Points on a hilly landscape, in no order, each with its height.
A climber steps from a point to the highest of its 2 nearest points, and stops where none of them is higher. Distance is the straight distance between rows; heights are no part of it.
(219) height 20.9: [ 91  84 108 127 163 123  75 154 130  69 168  70 143 113 149 114 160 153
 129 102 116 130 156 125 134 116]
(455) height 28.8: [152  93  72 132 112 142 136 118 113  82 150 102 186 116 123 169  53 127
 161 103 144 179 116  91 186 139]
(470) height 31.5: [ 97 163 121 101  77 115  60 151 100 164 103 170 111  96 115 165 187 101
 148 127 128 100 184 171 153 160]
(735) height 24.7: [137  94 145 157 139 116 163 119 115 119 158 131 126 141 128 129  76 153
 115  80 132 163  88 141 127 117]
(854) height 15.5: [112 127  90 115  88  91 116 143  84 123  39 121 125 146  91 143 110 103
 175 154 129 148 195 115 164 170]
(721) height 15.2: [149 177 156 119 154 133 155 104 128 198 123 192 127  94 209 147 164 103
 107 169 159 122 121 133 116 153]
(731) height 28.6: [ 90 168 132 105 133 134  48 161  96 126 135 130  89  92 157 162 176 125
 116 135 126 138 183 162 147 143]
(1003) height 13.3: [120 170 138 133 118 141 124 102 136 187  76 199 121  75 174 179 172 125
  93 169 171 110 159 187 129 169]
(283) height 20.4: [144 141 139 159 173 150 127 139 155 126 140 143 111 108 143 168 228 105
 101 102 118 127  97 110  88 149]
(714) height 18.8: [162 153 152 103  96 155 169 155 142 154  72 127 138 133 133 116 120 145
  57 146 123 112 131 173 118 131]
(865) height 49.1: [ 84 151 140 108 130 118 116 143 141 168 161 166 125 111  94 115 139 158
 113 120 160  82 168 140  86 117]
(13) height 13.1: [202 104 158  93 117 116 121 130 140 135 101 113 171 114 140 131  44 141
  91 159  74 129  94 133  91 104]
(35) height 38.2: [ 93 127 179 111 167 128 136  91 150 190 127 162 122 107 117 127 214  99
  86 130 140 101 151 137 100 140]
(1083) height 11.8: [166 120 128 108 170 151 111 126 114 110 117 100 156 153 114 118  44 133
 118 180  76 134 118 118 136  90]
(444) height 45.8: [148 136  80 162 146 180  96 151 157  87 216 102 104 145 139 133  86 175
 141 105 115 159  76 105 129 108]
(163) height 34.3: [103 131 130 138 119 145 149  92 148 185 116 155  92 105  76 127 193 131
  82 105 136 117 134 141 140 123]
(976) height 25.2: [148 141 147 119 101 142 174 128 149 143 113 134 139  84 137 168  78 120
 124 130 110 152  74 135 173  84]
(702) height 49.5: [124 178 162 108 141 118 131 190 142 149 142 186 113 132 149 110 136 122
 107  72 192 136 133 118 103 150]
(439) height 7.2: [195  94 123 112  72 105 132  90 124 139  95  83 168 179 118 119  55 112
 181 153 125 106  89 126 138 145]
(754) height 50.9: [109 129  95 124 157 135 167 109 101 117 151 136 135 202 143 120 150 119
 140 157 108 134 158 117 149 142]
(157) height 34.5: [ 93 145 123 122 114 129 101 125 136 142 147 157 149  93 138 166 189  92
 145  98 178  92 164 125 149 168]
(1020) height 29.4: [ 92 180 180 135  94 127 160 139 137 167 163 131 129 118 122 155 197 132
 119 132 128 115 153 196 125 137]
(11) height 16.6: [156 159 163 100 137 126 151  99  94 175 125 158 129 109 182 100 139 105
  95 171 120 144  62 135 122 168]
(84) height 25.5: [114  87 139 167 111 123 147 127 120 146 119 100 133 139 171 163 186 144
 110 119 100 100 163 167  86 149]
(86) height 9.6: [147 132 159 108 169 177 114  88 120 160 209 138 143 146 130 126 144 122
  91 125 116 153 114 108 132 129]
(743) height 12.1: [106 105  54 135 113 138 122 142 143 157  24 141 158 114 112 183 133 133
 135 156 101 109 189  91 169  91]
(715) height 36.5: [186 111 128 119 171 124 102 122 108  63 168 125 138 116 123 132  67 116
 156 169 128 146  66 138  77 161]
(513) height 7.9: [184 115 120 123  85  99 149 114  92 134  60  90 135 123 124 169  81 111
 173 180 126 114 109 154 186 164]
(897) height 14.3: [128 142 105 131  81 174 118 129 124 183  45 154 146 101 100 152 129 139
 110 142 128 118 168 138 145 133]
(610) height 9.7: [154 102 161 113 175 151 148  95 164  72 146 139 191 126  96  96 102 131
  87 139 129 142  38 115 120 121]
(199) height 44.4: [150  96 132 107 123 101 101  91 126  82 173 133 148 219 154 102  94 147
 175 150  89 141  89 111 122 100]
(820) height 6.4: [154  54 165 141  95 141 142  77 143 121 112  65 171 137  89 118  56 133
 171 141 145 138 101 136 134 126]
(810) height 18.5: [116 122 213 171 193 103 137 131 174 129 162 112 100 128 159 125 143 133
 115  82 167 144 120 157  77 103]
(137) height 27.4: [ 86 116 175 135 106 118 173 144 135 154 133 115 144 166 133 127 207 168
 114  83 137  94 145 174 131 124]
(737) height 39.3: [126 166 139 130  21  90 147 103 125 127  89  99 135 105  78 118 125 101
 126 178 102  87  92 127 129 127]
(250) height 58.4: [104 164 146 119 158  84 117 198 143 107 186 148 110 102 101 144 139 129
 112  73 176  95 144 115  80 132]
(599) height 10.2: [130  96  74 154 104 135 110 136 117 130  76 101 151 128  90 165  64 164
 167 159 111 123 184  56 169 101]
(452) height 20.2: [109 187 123 113 144 170 109 126 121 139 110 149 105  94 109 120 134 121
 128 148 136 112 102 135 162 120]
(792) height 28.7: [107 154 168 130 114 112 138 181 153 213  90 140  75 112 151 144 138 135
 101 139  76 119 156 178  86 102]
(25) height 42.4: [167  61 122 126 149 103  92 126 145  76 175 108 142 209 137  88  73 147
 152 120 112 174  69 160 104 145]
(251) height 11.3: [101 172  94 117  63 105 113 134  88 134 108 191 144 103  97 175 114 100
 155 155 145 128 190  92 126 141]
(762) height 43.2: [147 139 169  83  88  87 147 111 123 124  47  98 135  93 106  72 109 103
 115 170 106  98  67 148 141 100]
(210) height 42.7: [117 125 174 108 160 112 138 108 129 143 121 169 119 117 111 100 133 116
  95 141 132  98 147 137  69 105]
(1094) height 35.8: [109 187 132 104  64  90 158 111 124 115 136 150 125 147 109 116 149 139
 112 171  99  85 129 132 126  84]
(122) height 16.4: [187 136 130 120  76 122 159 162 107 121  81 136 122 139 147  92 126 136
  97 101 110 120 102 134 117 154]
(1037) height 50.4: [146 142 124 169 100 179 101 128 122 112 150  85 104 149 154 118 107 180
 131 139  91 135  70 118 159 124]
(996) height 47.2: [108 136 181 120 131 121 118 162 147 120 137 121 106 167 190  80 167 105
 140  84 155 168 106 109 128 104]
(679) height 35.2: [140 128  94 171 186 132 104 131 138 135 219 113  74 109 120 117 129 131
 114  76 163 138 112 119 107 141]
(216) height 6.3: [ 95 123 120 128 142 143 160 122 144  94 104 149 155  84 118 143 145 102
 111 112 168 162 164  99 133 105]
(622) height 40.0: [147 149 134 107 110 154 126 155 154  80 126 127 145 209 147  58 114 103
 180 179 111 123  83 124 111 124]
(495) height 21.9: [156 177 159 138 104 140 139 186 118 153  74 129 124 103 167 118 160 117
  34 142  93 159 145 154  93 129]
(1098) height 27.3: [126 128 142 139 141 119 183  84 120 136 125 135 101 105 116 149 119 130
  71 111 115 184 118 159 149 146]
(146) height 8.1: [108 113 197 122 167 110 137  96 105 134 191 117 143 162  80 109 132 136
  76 120 113 150 133 145 122 139]
(681) height 39.4: [166  95 105 130 147 116  89 140 154  64 157 152 140 140  94  99  58 142
 143 108 135 131  56 127  86 152]
(604) height 11.0: [166 102 144  91 153 154 116  76 138 103 183 128 153 164 113  79 137 135
 105 109 127 136  72  96 157 117]
(692) height 25.8: [ 78 142  70 131 144 144  76 163 139 124 136 112 113 118 138 168 209 120
 125 129 109 111 190 135 149 134]
(49) height 22.2: [125  92  36 139 141 137  90 161 136 148 135 108 110 134 154 114 111 138
 205  88 146 140 151  77 159 111]
(883) height 4.7: [ 83  98 125  99 129  92  96  88 107 143 120 100 111 141 114 106 135 108
 127 113  87 131 194 131 123  82]
(354) height 8.3: [122  98 142 104 157 152 169 127 151  75 138 111 196 150  99 133 136 138
 109 150 116 110 117 138 134 110]
(498) height 27.1: [155 118 125 136  76 125 157 112  89 118 117 106 172 107 153 175  90 141
 138 130 112 169 144 117 163 115]
(232) height 17.3: [147 159 134 120 113 156 101 162 117 140  55 130 119 104  97 140 117  93
 155 169 111 125 133 109 146 104]
(874) height 14.4: [172 110 180 129 130 116 128 136 160 106 140  99 140  95 153 103 107 139
  84 128  89 130  80 164  70 104]
(925) height 47.1: [113 101 121 155 159 131 153 110 131  75 155 130 103 207 146 116 108 176
 163 147 106 123 126 121 142 103]
(919) height 11.9: [136 156  86 135  96 136 108 118 114 211  39 180 106  79 115 179 132 151
  96 179 115 106 164 191 140 172]
(922) height 23.1: [ 96 169 117 155 173 146 104 117 176 138 140 132 104 123 162 177 219  87
  97 137 134 101 178 137 106 124]
(244) height 30.6: [163 109  92 112 136 114 141  76 108 125 126 125 138 134  92 133  73 108
 166 134 135 138  92  85 181 109]
(559) height 21.6: [116 102 179 149 157 123 144 152 161 102 185 107 123 173 112  96 105 164
 125  66 169 162 125 118  77 119]
(691) height 13.6: [130 155 115 118  58  96 132 118  66 171  61 142 129 100  66 182 120  88
 167 177 135 144 172 154 152 167]
(10) height 43.3: [135 146 149 124 149 132 106 159 137  99 130 107  93 194 187  73 131 115
 159 121  99 139  95 149 103 126]
(1008) height 30.4: [128 136 130 118 126 117 177  57 110 181  90 163 121  89  89 126 155  92
  62 140 126 139 103 150 168 147]
(507) height 37.7: [ 58 150  79 143 139 128 138 156 138 148 157 163 133 128 132 144 187 170
 139 106 189 106 176 140 168 161]
(517) height 16.5: [104  86  91 172 178 124 114 129 114  56 147  99 125 112 130 119 123 147
  86  97 153 176 168  89 111 130]
(800) height 18.3: [160 144 167 133 137 129 103 115 122 143 158 145 126  97 168 115 174 117
 119 134 103 119  81 100  68 140]
(1033) height 14.2: [154  87  96 135  98 164 158 139 133 128 102 117 147 149 101 102 140 162
 126  98 114  95  90 116 144 148]
(443) height 24.9: [ 89  90  69 137 151 107 127 143 147 160 136 122 101 125 118 126 161  93
 174  83 166 130 148 115 128 107]
(258) height 35.3: [142 140 146 162 153 117 123 131 152  57 212 137 115 106 143 148 102 119
 170 148 132 161  74 129  87 136]
(309) height 42.5: [ 94 177 120 138 150 129 139 178 147 166 163 168 108 175 142 154 155 129
 132 102 181 146 194 136 110 165]
(848) height 34.0: [127 138 105 122 149  95 125  86  91 100 120 160  90 123 133  98 108 111
 150 141 128 150 130  79 126 121]
(78) height 25.3: [152 162 146 141 102  99 141 148 118 164  67 160  85 100 181 122 116 129
  78 119  57 140 123 160  90  93]
(111) height 54.6: [144 119 116 159 112 156  90 104  82  86 117 128 113 150 144 123 115 135
 184 144  92 140 100  76 187 147]
(586) height 23.3: [116  66 132 179 150 116  95 153 139 140 156  62 120 129 160 139 166 144
 140  89 109  99 182 132  83 120]
(886) height 29.2: [103 132  47 151 148 154 131 154 128 120 187  99 113 101 103 126 137 101
 158 102 162 125 137 105 131 158]
(539) height 40.7: [136 108 124 132 192 144  83 117 152  97 198 109 103 122  99  85  78 171
 112  96 154 140  62 122 111 118]
(1024) height 20.1: [116 108  53 138 105 141 147 151 129 115  88 107 138 140 137 104 102 144
 182 105 160 149 131  88 210 127]
(830) height 16.2: [134 136 201 123 156 113 134 149 164  98 138  81 115 114 165 125 119 143
  60  91 150 118 108 186  86 121]
(817) height 46.6: [170 131 174  88 100 124 125 118 119  96  80 115 143 129 131  68 103  96
 151 132 150 136  44 121 136 113]
(855) height 12.5: [126  90  89 134 137 147 139 120 121 120 167 150 156 166  89 105 150 176
 101  92 119 120 106  84 172 137]
(95) height 23.2: [128 134 136 133 120 192 154 129 169 163 117 138 119  61 146 139 142 118
 128 114 142 111  79 117 153 103]
(598) height 38.9: [108 134 108 132 111 106 105 115 123  76 189 114 116 105 128 120 101 121
 177 129 127 123 117 101 111  98]
(131) height 9.5: [150 118 120 125 143 150 132 111 128  99 115 111 153 104  91 126  77 113
  88 143 138 163 153  99 111 114]
(1091) height 6.5: [ 95  80 150 104 176  74 117  87 127 105 179  89 122 152 102  87 132 106
 109  97 126 153 154 130 104 119]
(563) height 6.9: [122 108 117 110 143 145 186 118 134 115 118 165 178 119  79 146 135 114
 150 124 151  96 132 118 148 122]
(1056) height 59.0: [119 148  94 122 127 143 125 120  86 132  89 142  85 174 125 106  98 153
 194 165  91 109  98 117 197 114]
(373) height 55.3: [115 154 159 115 161 146 138 129  82 158 150 135 122 163 185 133 149  95
 148 160 139 123 168 153 136 148]
(717) height 43.8: [131 100  94 126 128  94 128 162 139  97 176 117 141 122 132 143 111 116
 167 128 142 108 184 112  77 132]
(403) height 17.9: [ 83 101  81 135 111 131 162 147  97 128  91 116 128 154 103 113 118 129
 156 115 161 116 184 133 171 150]
(239) height 32.3: [103 179 168 132  74  97 148 142 131 156 110 141 109 125 108 149 154 154
  94 123  69 101 178 177 116  98]
(1001) height 50.8: [102 113  73 138  94 127 105 164 134 129 135 125 144 103 152 122 147 141
 162 122 190  87 202  98  73 155]
(406) height 51.1: [104 132 146 125 147 116 110 120 139 135 185 118 121 158 196 136 175 118
 165 106 152 124 146 112 118 121]
(82) height 8.8: [161 119 123 129 104 133 126 113 108 146  12  91 131 125  83 178  56 151
 178 170 110 113 140  93 189 142]

Where does a climber stop that starts at each point below?
(1033) | (239)
(232) | (1001)
(721) | (250)
(830) | (250)
(517) | (239)
(251) | (539)
